Points, in no order, along strands that fork, close into loops and pass close to each other.
Two points are linked if the straight distance between their rows is under 58.5. Some points are linked to none.
J984: [  9 -27 -11   4  16  -3   4  11  -1  28  16  17 -18  27  -8   5  -4  10
 -12   0  15 -27]
J99: [ -1  14 -26  13  -6 -18  -5  21 -19 -20  26  13  19  19  16  -9  30  -3
   8 -27  32  -8]
J549: [ -8  22   6 -10  13  17  -3   0  11   4  -9   5  22 -35  16  -1  10  25
   5  -5 -13  -7]
J755: [-22  14   7  23  17  -4  -7  19   2 -25   3  10  -6  24   3  -9  34 -12
  20  -2 -11 -16]
J779: [ -3  13   9  10  11 -18   4 -44  -4  -5 -25  -4   8 -36  -5 -19 -10  -3
   4  26  -6  11]
J634: [  6  -9 -31 -18  11 -15  12   8  -5  10  13 -15 -11   6  13  36 -15  26
   2  -6  -7   6]
J824: [ -6  18 -22   3 -23  13   1  27  19  -4 -14   9  -4   1  -8  29  -8  14
  14  15   6  10]
J636: [ -6  19 -24   2  -5  -9   3   1   2  -5  -7  11  -4  -3  -4  -4 -23  21
   9   1 -26   4]
J828: [ 12 -14  -9   4  28   1  12   5  -1  13  17  11 -34  35  -4 -13   4   8
   3 -26  14 -22]
J206: [ 16  -6   6   7 -19  -7  14  -5 -12   8 -14   7   3 -13  12  -1 -15   3
 -11  -4 -33  -7]
J184: [-11   5  14  14   7 -18  11 -25  19  -7 -26  24  16 -38 -13 -17  -4  -6
 -12  28 -10   1]
J150: [ -6 -22  21   7 -33   3  -9 -13  17 -24 -20   1  -6  18  10 -10  22 -20
 -11   8   4 -11]
J968: [  5 -13  20  -9 -32 -17  21  10  24 -17  -6  -5   8  -8 -11  -6  10  -6
 -17  21 -37  -7]
J551: [ -2   4   4 -28 -16   0   7   8   5   9  24  -9  18  -4 -17  -8 -11  -2
 -21  -1 -32  16]
J293: [-26   7  -2 -17   4  24  20 -20  -4  -3  10  14  26 -22 -30 -20 -10  -3
  12  -2 -23  13]
J63: [ 11   5 -13  13  -3  -9  -6   6   5  11 -12 -18  28  12  22  15  29  -7
  -3 -21  40  14]
J473: [  0  19 -10   5   2 -30   4  33   5  10  -8  -7 -42   4 -11   4  -3   7
   3  22   8  28]
J974: [  0   7   2  12 -21   9  -5  -2   7  -9 -12   5  28  -3  18  29  12   4
   9   8  12 -13]
J207: [ 10 -14  16  -8   3  18  11 -20  13   8   4  -9   9   2 -26 -15  15 -10
  -8 -12   8  -3]
J303: [  7 -22 -10   3  -4  22   8   4   8 -11  -9 -12  23  33  11   2   8 -18
  17 -25   8  -9]
J866: [ -3 -12  23   5 -20  20   7   9   0  -2 -23 -11 -11 -21   3  27  22 -18
  -8  -5  15   3]
J771: [-15  -8   9  12   4  -8  13  -6   3  -2   4  22  14 -10 -38 -14 -21   0
   0  24 -14 -26]
J277: [  1 -11   5   8  -3  23  11  11   2  36  -4  -5  13 -12  -8  19   7   5
 -18  -6  10  -1]
J251: [  8  -7 -27  16   6   8 -10  -9  18   1   0   4  -3  14 -13  18   6   8
  27   8   4 -10]
J712: [  1  -9  32   4  -5 -19  -7   7  15 -12   2 -15 -32   3   3  -2   4 -13
 -23  -6  -6  -7]
J976: [-11   2 -14 -13   2  -8   6  26  14   7  -2 -14 -12  17 -15 -24 -10  -2
  -3  -4  -2  23]
J104: [-20 -12  10   9   1   8 -18  11  20 -11  -8  19  36  10  17   4  12   1
  -1  14 -17  -7]
J635: [-17  -4 -17  -5 -10   2  -1   1  -6 -23   1   1  32  23  17   2  36 -28
  -6 -23  26  12]
J137: [ 11   6  17   4  -9 -16 -18  -6  -8 -15   9 -25  -4  24  10 -15  -6   9
  -5  22  18 -26]
J51: [ -8 -17  20   1  -6  11   4   6  -3  -6  -3  16  37  28  26  -4   0   6
 -21   9  -9 -12]
J808: [ -1  -8  -8 -18  14  22   2 -38  -1  -3  24  13  -6 -14 -22  -5 -12  -4
  32  -5  -5  -9]
J708: [ 19 -12  -6  -4 -26  10  19   6   4  -5   8 -10  -9   3   0  -1 -15   0
  -1 -21  -3 -26]
J282: [  7  14 -15  11  16  10 -18  20   1  -1   0  -7 -10   7  16 -10  -3  -8
  17 -17 -34   8]
J159: [ -5  -6 -17   1 -13   2  10  44 -13  -5   5  -9   9  14  14  16  -4  -6
   6 -17  -7 -13]
J653: [ 11   3   9 -25   0   5  11 -23   7   4   6  14  10  -1  21 -26 -10   5
 -18 -22 -29 -15]
J88: [ 12   4 -15 -17 -13  -7   2   5 -19  31  16  -5   9 -21   2  25 -13 -26
  -9 -24 -20  17]
J826: [  7   5  -3   4 -20  15  -7 -17  -9  -2 -13 -29   1 -11   1   6  -1   0
  -2  26  33  17]
J56: [-16  15  -6  -2  15 -11   4   5  -4 -20   7   9   1  -6 -10   1 -15   6
   3   9 -44  -7]
J105: [  4 -32   7  -6 -12  27  25  -8  -3 -10 -11   3   5  31  10 -11   2 -17
   7 -26  -9 -15]
J664: [-21  30  27  -1  -2   5   4 -11  -7  -1  -1   5  -9 -39   1 -10   2   0
   3  -5 -11  17]
J799: [-19   2  20  13   0   6  -2   1   2  14 -10   9   9  -2 -14   1   1  15
  -6  29  32   6]
J640: [  5  -8  10  16 -22  12   3  -1  -8   2 -12 -19 -27 -12   2  18   0  -9
   4  18  27   4]
J420: [ 22  -2 -33  -4   5  -2 -16  -3  23   5  -6 -14   0  22  -1  16  10   0
   9  -9  15   6]
J432: [  5 -12  24  23  -5  -4 -19  -8  14 -12  -2   5 -24  13   3   2  19  -8
  -9  11   2 -23]
J189: [ 24   4   9  -3 -33  30  -8   0  -3   8  -1 -18   4 -15 -12  -4  -5 -16
   7 -13  -3  11]
J798: [ 12 -16   9  -2 -28 -22  11   6 -30   8   9  16  -7   1 -19   7 -26 -24
 -28 -12 -41   0]
J910: [ 20   2  -1 -13 -19 -32  -1 -34   9  -7  -2  10   3  -2  -7 -23 -29  -4
 -15   0 -25 -13]
J831: [ -4   3   0  10  -7   9 -17 -20  17  18  -6  13   9 -15 -16 -17 -13   9
  10  30  13  10]
J996: [  7 -16 -12   0  23  -8 -11  21   4   4 -16 -28 -15   3  14  -3   7  -9
  -3 -11   3  25]
J465: [ -8  22 -27  -9  32  -9 -17   0  31  -3 -11   1 -21  -5  -1   8  14  11
  20   4  -3  34]
J209: [  2 -39  -3  16  16  15  -2 -19  -2  20  13   0   0  25  -9   9   2  -9
  -3  -1  25 -21]
J267: [ 27  11  26 -11 -29  -5 -25  -3  -6   1  13 -22 -21 -17   5  -3  -6  -1
 -15  16  14  -6]
J188: [  7  26  -6 -33 -13   0  -7  -9 -15  18  15   3 -13 -13 -38  -9   0 -32
   1 -10   7  36]
J28: [ -4   1   2  -3   6  -7  -4   7  -7   0 -20   8  34  29  39  -7  -8  21
 -27  -9   2  -4]
J662: [-27 -22  11  12  11 -17  42  -8   7  -3 -30  16  25   0  -3  -2   4   5
 -13  -4  -2 -19]
J854: [  0  -7 -10  10  40 -34 -13  -7   1  -9  23  -9  -3  17  -3   2   2  15
   9  -2 -24 -24]
J823: [  6  18  -2  13  21 -19 -11 -19  -8  -6  18  13 -27 -13   0  -7 -11   6
   9 -10 -16  -5]
J418: [-26  -8   6   2  23  11  19 -31 -25  -2  -8  22 -32  -5  11   1  -5  13
  -1 -13  -5   3]
J558: [-39  -5   5   8   7 -16   6  -7  -5 -12  -9  20   0 -26  -1   2 -19   3
  -2  26 -33  -2]
J666: [-22  13 -23 -18  19 -34   0 -27  17  -6   1  29   0 -35 -36 -14 -27 -22
   5  12   4  27]
J506: [-14  11  17   3  -4 -10  13 -10 -20   1  -4 -11  -5 -31 -11   7  -7   1
  -5   9  -2  11]
J70: [ 18   6  -3  26 -12 -11  -6  37  -2  15 -16   2  11  24  28   4  -2   8
 -14 -22   5 -22]
J87: [ -5   2   4 -18  13   1  14  -7 -18  -7   1 -17 -19 -10  14 -18  -7  -5
  -5 -22 -14  22]
J313: [-18   3  -5  -8   9  -1  26   4   4 -13  -4   3 -11  11   0  -1  -5  21
   2 -10  11 -14]
J655: [ 11  11  20  15   5   6 -18   3  13   6  19   3 -22 -15  16   9   9   3
 -15 -13 -19 -26]
J386: [  2  30   8  11 -12   0 -14  10  26 -20  -6 -11  15 -25 -12 -15   4  -7
  17  11 -13 -38]
J198: [ -1 -32  -6   5  -6   7   3 -13 -12  -5  13   0  -1  16  -8   5 -29  10
  16  26 -10 -11]
J953: [-11 -13   9   9 -23   9  -8   0  13 -14  -3   7  15  20  11   7  33 -28
  -5  -6  16  -2]
J332: [  5  14  -4  32  29  -9 -27  -9  13   1 -12  18  24  -1  16  -5  19  18
  12  19  22 -14]
J342: [ 31  13 -22   6  20 -23   8   3 -39  37  10  17 -11  -7 -30 -12 -28 -12
   6 -16  -3  13]
J284: [ -2  -3 -11  -8  13 -27  -1  -8  18   1   2   1 -34  -5 -16  12  -2  13
  11  19  15  -3]
J478: [-14 -20   6  -8  15  17   9  23 -32 -17  -7 -14 -11  11  22  11 -16   5
  13 -16  24   0]
J450: [  3  -7  -1  11  -1  23  -8  33 -21  13   8 -30  22   2  -5  26  24  -4
  10  -6  39   5]
J219: [-17  -7  11  19   0 -11  23   2   9   2 -42  10  18   1  11  14  12   0
 -14   0  -8   3]
J684: [-15   5  -5  24  13 -24 -12  25 -13   8 -11   4  11  27   8   0   0  18
 -15  19  -1 -10]
J455: [  3 -14   7   7 -11  -8  35 -24 -11   6 -10  11  25 -22 -37 -16 -16  -5
 -10   9  -6 -24]
J572: [ 16  16 -16  24  27 -19  12   2  -1  34 -16  17  -4 -17 -17  -6  -8  20
   4  -5   3  -6]
J954: [ -3 -16  23  -6   0  29  25 -19 -21   1   0   0   3 -41 -10   3  17 -11
  -7  -5 -12  15]
J186: [ 11 -13   3  22   3   6 -16  18   2  10 -16   7  -3  33  20  -5   1  -4
  -9  -6  19 -11]
J534: [ 21  -9  15 -18  -5   1  10   1 -31   5  15 -15  12 -19  13  -6   1 -15
 -21 -10 -32  13]
J901: [ 13  -1 -18  18  16   0  16   4   2  15   1  22 -15  20  -9 -17  -8  16
  15 -23  -7 -33]
J599: [ -5   1 -20 -12  13 -23  15 -16  31   1 -20  16 -26   4  11   0 -16  10
 -13 -13  -5   5]
J444: [ 19  23   4  26 -21   0 -26  34  -4  21  -4   3   2  -7  -9   1  -7  11
   8  17  -6 -12]
J952: [ 22 -11  10   2 -22  32   3  18   5   8   5 -13  41  14  -4 -20   1  -5
  -5 -11   7 -18]
J895: [ -6   1  -1  27  35 -31   5   7  10  17  -2   7 -29  -3 -10   7  17   3
  -3  -3   1 -14]
J404: [ 25   8 -29   9   8   5   0  -6 -29  24   2  19  -2  11 -13 -12 -25 -16
  12 -18  -6  21]
J960: [  1 -30  -3  -4  -1  23  -9  14   0  10  13 -29  14  19 -14  11  14 -10
  -2 -12  52  11]
J855: [  4 -36   6  19  -4  -7  18  13   4  -3   5 -15   3  10 -24   9   8 -20
  -5 -14 -19 -11]
J47: [  7  17 -24  -7  18  -5  -9   1   7  18   2 -17  27  -8  17   8   6  20
   8   1 -10  25]
J230: [-10  22 -21 -37  13 -15  22 -31  -4 -12  -3   7 -25 -22 -29  -2   1   0
  22  -7  22  29]
J777: [ 14 -23   8   5 -21  15  11   2   0  11 -20  20   0 -17  20  -3  -7 -13
 -22  -2 -32  24]
J20: [  1 -11 -19  20   7  10 -12   5 -11   4  -8  -6 -21  15  -6  -5 -11 -20
  19 -18 -26  26]
J351: [  6  10 -17  -4  21 -33  14  10   3  11  -1   6 -35  -3   1  10   6  26
  17  29  19  28]
J6: [-24  -2   7  -6  11   8  15 -15   2 -14 -21  23 -22   0  22   1  -6  30
   3 -11   9  -8]
J608: [-21  16   2  13  -5  -7 -10  22  -8 -28 -18   3  20  12  32  11  30  -7
  -3  -4  -1   6]
J603: [-25 -11  10  15  -8  -5  12   8  -7 -19 -37  -1  19  12  30  10  26 -13
  -5  -2   5  24]
J545: [ -2  24 -11 -33  28 -36 -18 -19  16  -1  26  29 -23 -20 -14 -15 -13   7
   6  10 -10  13]
J561: [ 10   0  33 -16   3   2  19  -8 -42  -5   4 -28   1 -25  10 -17   5  -6
 -22   7 -14   9]
J878: [  2 -14   1 -18 -21   4   9 -15  -4 -11  17   1  -4  12 -21   8 -30   1
   2   0  -5 -27]
J144: [ -5  18   4 -12  18  17   4   6   4   9   6 -15  18 -10  26  10  18  32
 -13 -10  11 -11]
J851: [ 19  11   3  12 -18  17   2 -20 -19  -4  16  -4 -15 -26  -9  -5 -12  -4
  12   2  -5 -31]
J429: [  3   7  -1  -5  -4   2   5  -5  12  28   9   5  -1 -21 -12  15   0  19
 -13  -3  15 -10]
J915: [  0   9  -8 -13  -9 -13 -21  -5  33 -26   1   1  -8 -18  -3  14   7  -9
  13  22  -1 -15]
J487: [  4  23  -7  -5  37 -20 -13 -26  10  -7  10  13 -24  -6  -4 -23  -1  11
  27   9  -7   9]
J131: [-15   9 -23  -9  16 -10 -11   0  31 -12   4 -12  15   8 -17   3  12  12
  20  17  -4  31]
J981: [  0  19  -6 -24  -6  14  -5 -10   8   7  18   6  24 -20   2  -2 -20   4
 -11   6 -40  18]
J703: [ -6   2   0  11 -11  35 -28  -9  18  25  -4  15   3  10  -3  -8  -4   1
  -1  15  -6  23]
J79: [ 18  -1  14  -6  -1  11  -5  -8  21  13   2   3  -6   6  23 -13   3   9
 -22 -10  -8 -22]
J341: [ 11   8  26  17 -28  14  -1  -3  -8   2   3   7   7 -28 -13  -7  -5  -7
   7  10 -24 -33]
J308: [ -4   6  24  16   7 -11 -14   1   7 -19   8  25   7  -8  -7   7  10   5
  -3  22  22 -49]
J948: [ -5  -9   1  25  22   7  -3  10  17   6   9  20 -11  32 -20 -11  -3  13
  18  -1 -13 -26]
J442: [-14  22  15  -6  -4   5   7 -25  -9 -20  -9  28  -2 -43  -4 -11   3 -11
  12 -12 -31   7]
J16: [-20  19  -1  -8   0 -22 -11  -8   3 -16  -8  17 -20 -42   7  10 -20   5
   1  17 -22  15]
J74: [-17   1 -22  -3 -18   4   5   8  -7 -24  38  18  26  17  12  12  26  -8
   3 -20  31  -3]
J221: [ 42  -3  10  -3 -25  29  -2  18  -2  11  -9 -24  23 -11  15 -19   0 -21
  -9 -16   4  -2]
J238: [-13   1  17 -29 -32   1  11  -2  24 -27 -13  20  18 -16  12   4 -14  20
 -27  22   0 -20]
J919: [ 23  15 -36   5 -10 -15 -12  25 -17 -15   6   4   7  28  14   5  15 -12
  22 -10  40   1]
J452: [ 20  17   3  13  28   3 -21 -23   8  16  -3  -1  30  -6   4   6  14  25
   5  11  34 -23]
J870: [ 14   5 -15  -4 -15 -11  -5 -23 -32  21  -2   0   5 -14  -3  19 -17 -16
  -6  -5 -11  16]
J472: [ -4  -1 -23   2   5 -16   6   7  12  11   2  10  -2  27 -16 -11 -17  17
   2   6 -14  11]
J448: [ 15 -18  15 -29  -8   5  -4   8  -4   9  34  -5  12 -15  -9 -11   8 -16
 -36   2 -42  24]
J663: [-20   8  28   7   9  -6 -11   9  -1  -7  -8 -13  14   5  12   2  19   2
 -17  24 -29  16]
J767: [ -2  -3 -31 -17  26 -11   9  10  12  17  -9  -8  -6  13  23  31  -5  30
  -3  -2  19  21]
J279: [ -8   4  16  12  15   4 -24   8   3 -27  18 -10   7  32  14  -3  20  -3
  11  -6 -11 -17]
J350: [ -2  -8  -4  12  27 -11  -6   9  -5  10  10  -6   8  12   5  19   1  22
  -2  10 -18 -18]
J301: [  5  -9  -5  -3  -2   7  15  43   1  10  11 -20  32   6   2  13   8   4
  -3 -17  -7 -25]
J214: [ 16   1  -7  20  35 -33   9 -16   5  21 -20   4 -20   0  -8 -15   7  14
   9   7  19  -8]
J698: [-15   8   3 -24 -31  -2   3  -1  15 -21  -8  13  -9  13  14  13 -26  12
 -15  15  -2  -8]
J516: [-24   9   4  -4   0 -27  15 -23  20 -15 -10  18  -2 -44 -29 -12 -22 -14
   1  19  -1   5]
J489: [ 12 -16  16  27 -18  15 -10  22 -14  -8 -30   2  -7  23  21 -11   2 -21
  -1  -4  39 -13]
J289: [  7  -4 -23   3  10  30 -13 -13   8   9  15  24 -17  14   3   2  -9  12
  21  -5  -2   0]
J503: [ 17 -27  -1  -3 -17  33  -8  -7 -10  17  -7   0   7  -2   1   1 -11 -24
   1  -4   1  52]
J156: [ -9   8  -4  -8   4 -38   5  33   6  -7   5 -14 -31  15 -27 -17   4  -5
  -5  11 -10  24]
J815: [ -2   5  18 -11   1  29  -8  16  -2   5  18 -15   4   9   4 -18  -5   6
   0 -11  -2  12]
J963: [-17 -17  28   4  16  -4  13  13 -14  -9   9  -7  10   6  -1 -14  13   4
 -21  10 -23  -1]
J480: [ 21   2   3  27  -9  -3   6  24 -17   2 -17  -4  13  -1  17  -4 -11   8
  -9   0 -21 -22]
J62: [ -8   4  -2 -28  12   4  -6 -30   2  16  16  -7 -13 -11  11  -1  -3  12
  -7   6  12  19]
J659: [ -9  -4  -8   1  -5   0  -3   6  -2  -3   2   9  35   4  17  28  19  18
 -17 -11  24 -25]
J835: [  8  12  -4  -1  22   4   2 -11   5  18  13  -5  12 -13  -5   7  -6  32
   3  10  34 -20]
J743: [-16   2  -7  22  14 -14 -14  21 -10 -27  -6  -9   8  21   5  14  38 -18
  17  -8   1  10]
J627: [-21   4   7 -13  12  20   3   6   7 -23  -3  -7  -6  20  -2  -9  15  -2
  14 -18  18  -8]
J847: [  1 -21 -17   0  -7 -10  -7 -18  -7  -9  16 -15 -24  22 -16  10 -20   2
   6  20   3   8]
J193: [  7 -23  20  -5 -14  22  24  15  16  14 -16  -8  10 -18  -8  14  19 -12
 -15 -26  25  -6]
J597: [  3  21  -6 -32 -19 -14   8 -23  12 -19  -5  -1 -15 -10 -23 -29 -28  -4
   3   9  16   9]
J261: [ -9   5  25 -23  24  21   3   3  -3   8  20 -27   0   1   2 -29   8   7
 -19 -11  16 -10]
J213: [ 17  27  -6 -16 -25  -3   4  12 -10  18  16 -16  -2 -33 -18   7  -8 -19
 -14 -28 -17  10]
J570: [-11  11   0  -6   6   2   8 -20  -2  -1 -26 -13  11  -7  21  -9  -2  21
   1  14  10  13]
J740: [  7 -11 -20   3  -5  -5 -17   0  18  12  11 -10  26  39  -6  14  16  -6
   1  -2  20 -11]
J871: [ -5   4  13  11  -5  -5 -17  20  -3 -17  21  -3  -8  31  10 -12  -4   8
   8  12  -1 -27]
J73: [  1  -2  -7   1   6  22 -32   5  13  22  20  13  -5  35   2  -2  -6  14
  11   7   3   7]
J436: [ 13   9 -16  -2  -9 -16  -9   0  19 -28  13  10 -36  30   3  12  11  -1
  23   8  34 -26]
J950: [ 22 -26   3   3 -27  41  11 -11 -15  25 -11  17   1 -32   7  10  -2 -24
 -14   0 -12  35]
J987: [-15  -5  11  -3   7  -1  19 -16 -19   2  -2  13 -36 -15   3  -9  -7 -19
  -8 -32  -6  17]
J462: [  0   5  -2  14 -10 -11   3  19 -19  -5  -5  -6  41   1  26  13  26 -12
 -11 -20  34 -16]
J446: [  3 -17  -1   0  -5  26   2   8   9 -10 -11 -28 -14  10   2  -1  11 -18
  19 -22  19   4]
J622: [-26  -7  17  13  -8  -6  -3  12   1 -10  -9  10  18   7   3  25  12  15
 -14  40  12   0]
J493: [  2  15  -7  34  -8 -23 -17  19  -2   6  -7  12  25  23  22  12  17  10
  -9  -1  16  -4]
J120: [ -5   3  17   8 -15  -4 -20  -1   8 -26   5   3 -29  14  -9   7  17  -9
  10  13  29 -25]
J716: [ -7  -8  29  -7 -33  33  22  15   5 -17 -18  -4   4 -15  10   6  18  -2
 -20   3   4  -2]
J405: [  3 -10   2  -6  -6  16 -19  -9  23  -7  -9  30  42  -6  25  -2 -12   7
  -5  25 -32  -1]
J153: [ 13 -23   8  -7 -12  31  -5   7 -30  -5  16 -19   0  12   8 -10 -14  -3
  -2   8  -5   7]
J339: [  4 -14   2 -11   8  13   5 -40   5   4  20  -2   4   1 -36 -31  -1 -21
  17  -5 -10  -8]
J187: [ 14  10  -8  -2 -24   4   9  15  -8  17   5 -19  -8 -17 -26  -7 -17  -5
   7 -18   6   9]
J445: [ 13 -12  -3 -15  -5   8  14  10   4   8   6 -10  40  21   8  -7   8   4
 -21 -24   8 -21]
J553: [ -9 -32   4   8   2   2  15   8 -16 -13   6 -23 -12   5   4  26  14  -5
  -1  -4 -19 -10]
J714: [ -8  30 -18 -32  -5 -18   8 -22 -14  -6  -2  10 -20 -12 -36   8  -9 -26
   2 -12   6  39]
J800: [  9  -9   9   7   7 -24 -17  19   3   8 -12 -22 -33  17  -1 -12   1 -17
 -12 -13   3  10]
J648: [ 19  -5  -8  15   5  20   8  11  -1  31 -18  -4   7  14   2  -5  -6   0
  -8 -16  20  -9]
J604: [ 13  24 -13 -11  13  -4  -8   2   8  22   2  -3  32 -12   7 -17 -13  14
  -5  -6 -33   7]
J921: [  1   2  -1   5   2  12   0 -12 -14 -13 -28 -37   3  10  16  -8 -11  -1
  13  11  26   7]
J323: [-12 -10  16   1  -8   7  10  22 -19 -19   3 -19  -5  10  23  16  -2   0
  -9 -13  -6  -6]
J392: [ -8   4 -15 -25   6 -13  -2 -25  28 -22  10   6 -30 -26  -9  18  -5  10
  19  11   0  -7]
J719: [ 13  23  13  25  10  -1 -12  28  -6  28  13  -7 -16  -7 -15   0  -2   9
  -5  11  -1 -12]
J162: [  5   5   6   0 -12  28  -8  -8  29  12  -5  15  43 -23  15  -6   4  20
  -7   6 -22   1]
J5: [-13   5   3  11  24   2  -7  33 -18 -13   6 -19 -22  19  16  -8   1   3
  13 -13 -18  11]
J66: [ -8  -6  30  -4   8   8  19 -16 -22  23  -6 -23  11 -33  -3  -5  16  -3
 -15   7   1   4]
J928: [ -4   8  -4 -29 -29   1   7  -5   3 -23  -2 -12  -6  -3   8  -1 -11   4
  -6   6  -6   9]
J930: [  0   9 -12  -4  20 -18  13  13  -8  15  -9   6 -16   1   6  16   8  34
   7   4  34   6]
J904: [  8  19 -14   8  26 -19  21   8 -13  40   0  18 -13 -17 -26 -10 -10   3
   0 -19   4  21]
J346: [  9  11 -11   3   9  12   1  -3  16   6  -4 -12  14 -27  20  17  12   8
   2  -7 -21  13]
J356: [  4 -46  19  -6  -7  17   3 -10   6   3   9  -6   8  14 -15   2  16 -17
 -21  -2  23  -9]
J723: [  5   6 -11  20   5  23   0  18 -20  -1  -2  -8   4   5   1  21  18   3
  21   6  22   6]
J766: [-15   8 -26   9  19 -11   3  10  17 -14 -14  -7  14  25 -12   1  32  -4
  26   2   7  20]
J335: [  7  14  -8  -5  22   2  -7 -22   5   9  -2   1  -4 -19  18  -2  -5  30
   7  18  12   3]
J814: [ -7   0   9 -35 -17  20 -16 -35   0  -3  17  -8 -10 -16  -8   6  -3 -11
 -10   9   4  33]
J19: [  6 -14  -1   8 -18 -13  17   6  25   5 -13  -5   8  -5 -27   0   7 -18
 -11   2 -32  -7]
J993: [ -7  30 -24 -33  14 -40 -17 -26  16 -16   1  28  -9 -27 -12  -2 -31 -14
  20   6   1  23]
J785: [-22   4  18  11   9  -7   1  -2  10 -20 -13  22  14  -1 -17 -19  -3  -4
  -2  19   2 -36]
J360: [ 11   4  29  -9 -12   8  13 -20 -24 -15  -6  18   5 -39  -8   0  12 -22
  -8  -4 -28   8]
J488: [ -8  14  -1  19 -12  12  -3   6  -4  -8 -16  -4   5 -10   1  24  -4  12
  30  16   1  -3]
J305: [ 22   5 -11   5   1   3  -9 -23 -39  21  -4 -10  -3  -6  -2 -16 -29 -11
  -2 -11  -3  28]
J711: [ 15  28  -9  21 -22   3  -1  38  17  15 -19  14   1   2   1   4  -9  14
   5  10   6   2]
J863: [ -5 -14   0  -7  20  14  12  10 -29  -2   4 -15 -15   0  32 -14 -25  -3
  16 -32  -5  14]
J637: [  8  25   8  -3 -33   2  -6 -12  29 -23 -13  -7   0 -16  -8  -8   5  -6
  12  12   8 -24]
J628: [  8   7   3 -32 -11   8  -8 -18  -1  -1  16   2 -35  -7 -29 -18 -12 -22
  -1 -18  26  15]
J965: [ 12   6 -22   3  -8 -13  -5  18  -7 -10   5   0 -22  19   2  23  18   8
  29   7  43 -10]
J925: [ -6   1  28 -33 -26  19  19 -10   2 -15  -4  10  15 -20  12   2   3   7
 -13   6  12 -16]
J573: [-18 -11  -4 -10   0 -17  -8   4   5  -7  11  -6   8  32  -5  15   7   6
  -7  13  27  -1]
J922: [ 20  -5  23  21  -5   8 -21  10  -2  34  22 -10 -23 -10  -1  -5   4  -5
 -10   0 -17 -12]
J623: [  0   6  -7 -31  -8  15 -11 -32   0  -7  25  13 -24  -8 -17   1 -17 -10
  19  -2   1  17]
J91: [  8  -8 -31 -15  -1 -17  -2 -13 -20   4  15  -6 -16   0  -3  27 -37  12
   7  14  -2  23]
J819: [ -6   6 -16  38  15 -30 -23 -10   7   7  -7  25  29  16   8   5  14  -3
  -3  10  16  -4]
J841: [-24 -19  19 -11   9   2   6   4  -5 -18  24 -10  23  23  -1   6  10  -2
   2  27 -15  -3]
J224: [ -2  -4 -20   8  16  -9 -10  28   0   4 -15 -19   4  27  31   9  18   2
   4 -11  31  27]
J458: [  1   6  -7 -20  23 -18   1  17 -15 -11   3   2 -30  48  24  -8   5  13
  19   4  27  -4]
J527: [-14  -2   9 -19 -20   8  -4 -14  -9 -17  11 -16 -23   1  -5  -7   3 -19
 -11  11 -17  23]
J850: [ -3 -18  -3   0   6 -19  33 -19   7  13 -10  17  15 -16 -16 -10  -7   2
 -22 -10 -16  -9]
J475: [  1 -39  -8   6  -5  23  -9 -12 -24  15  -5  -1  -8  15  -4  -6 -18 -27
   6 -11 -21  32]
J310: [ 10 -44  17 -10 -16  37  17   8 -19  -8  -7  -1   3   9  15 -17  -5 -18
  -8  -8  -6   9]
J257: [  8  14  15   1  -8  13 -12  -2  17   4  19  -3  11 -28 -18 -20   5  -2
  10  11 -23 -18]
J232: [ 14   0  10  10 -14  -3   5  -7 -13   0  11 -20 -31   2  -2   0 -13 -13
   6  -8   4 -33]
J321: [-19   6  -2  -2  22  -8  -8  34  -8 -18  -1   9 -30  40  21 -10   5   7
  11  -8   2   4]
J263: [-15  11 -18 -17  20 -13 -17 -14  25 -16   8   1 -23 -30   8  13  -9   7
  21  14 -15  23]
J421: [-30  -9  19  -8   2   4  -7   5   1 -12  26  -2  21  12  -3  21  19  15
 -19  15  13 -10]
J782: [  1  -6 -12  19  20 -25 -19 -14  -7   2  19  -1 -15   8  -7   1  -3  -4
   8  -8 -44   1]

A piece is all that can be reached along the links. How many separate loops has the piece of each point below (a circle has one, a figure eight two, a Y none), and how many tips (points with one link)?
J826 -> loops 3, tips 5
J572 -> loops 0, tips 3
J766 -> loops 2, tips 2
J104 -> loops 1, tips 2
J444 -> loops 1, tips 2
J841 -> loops 1, tips 1

A tip is a point with one link. Name the tips that can be reached along the links from each point below, in the order of the rows.
J284 -> J137, J308
J666 -> J779, J230, J948, J489, J458
J436 -> J653, J960
J289 -> J663
J863 -> J968, J895, J261
J47 -> J28, J144

How many points has the smallest loop of links through each point below? Write 0 if it is on no loop.
J251 -> 11
J62 -> 14
J558 -> 12
J921 -> 10
J954 -> 6
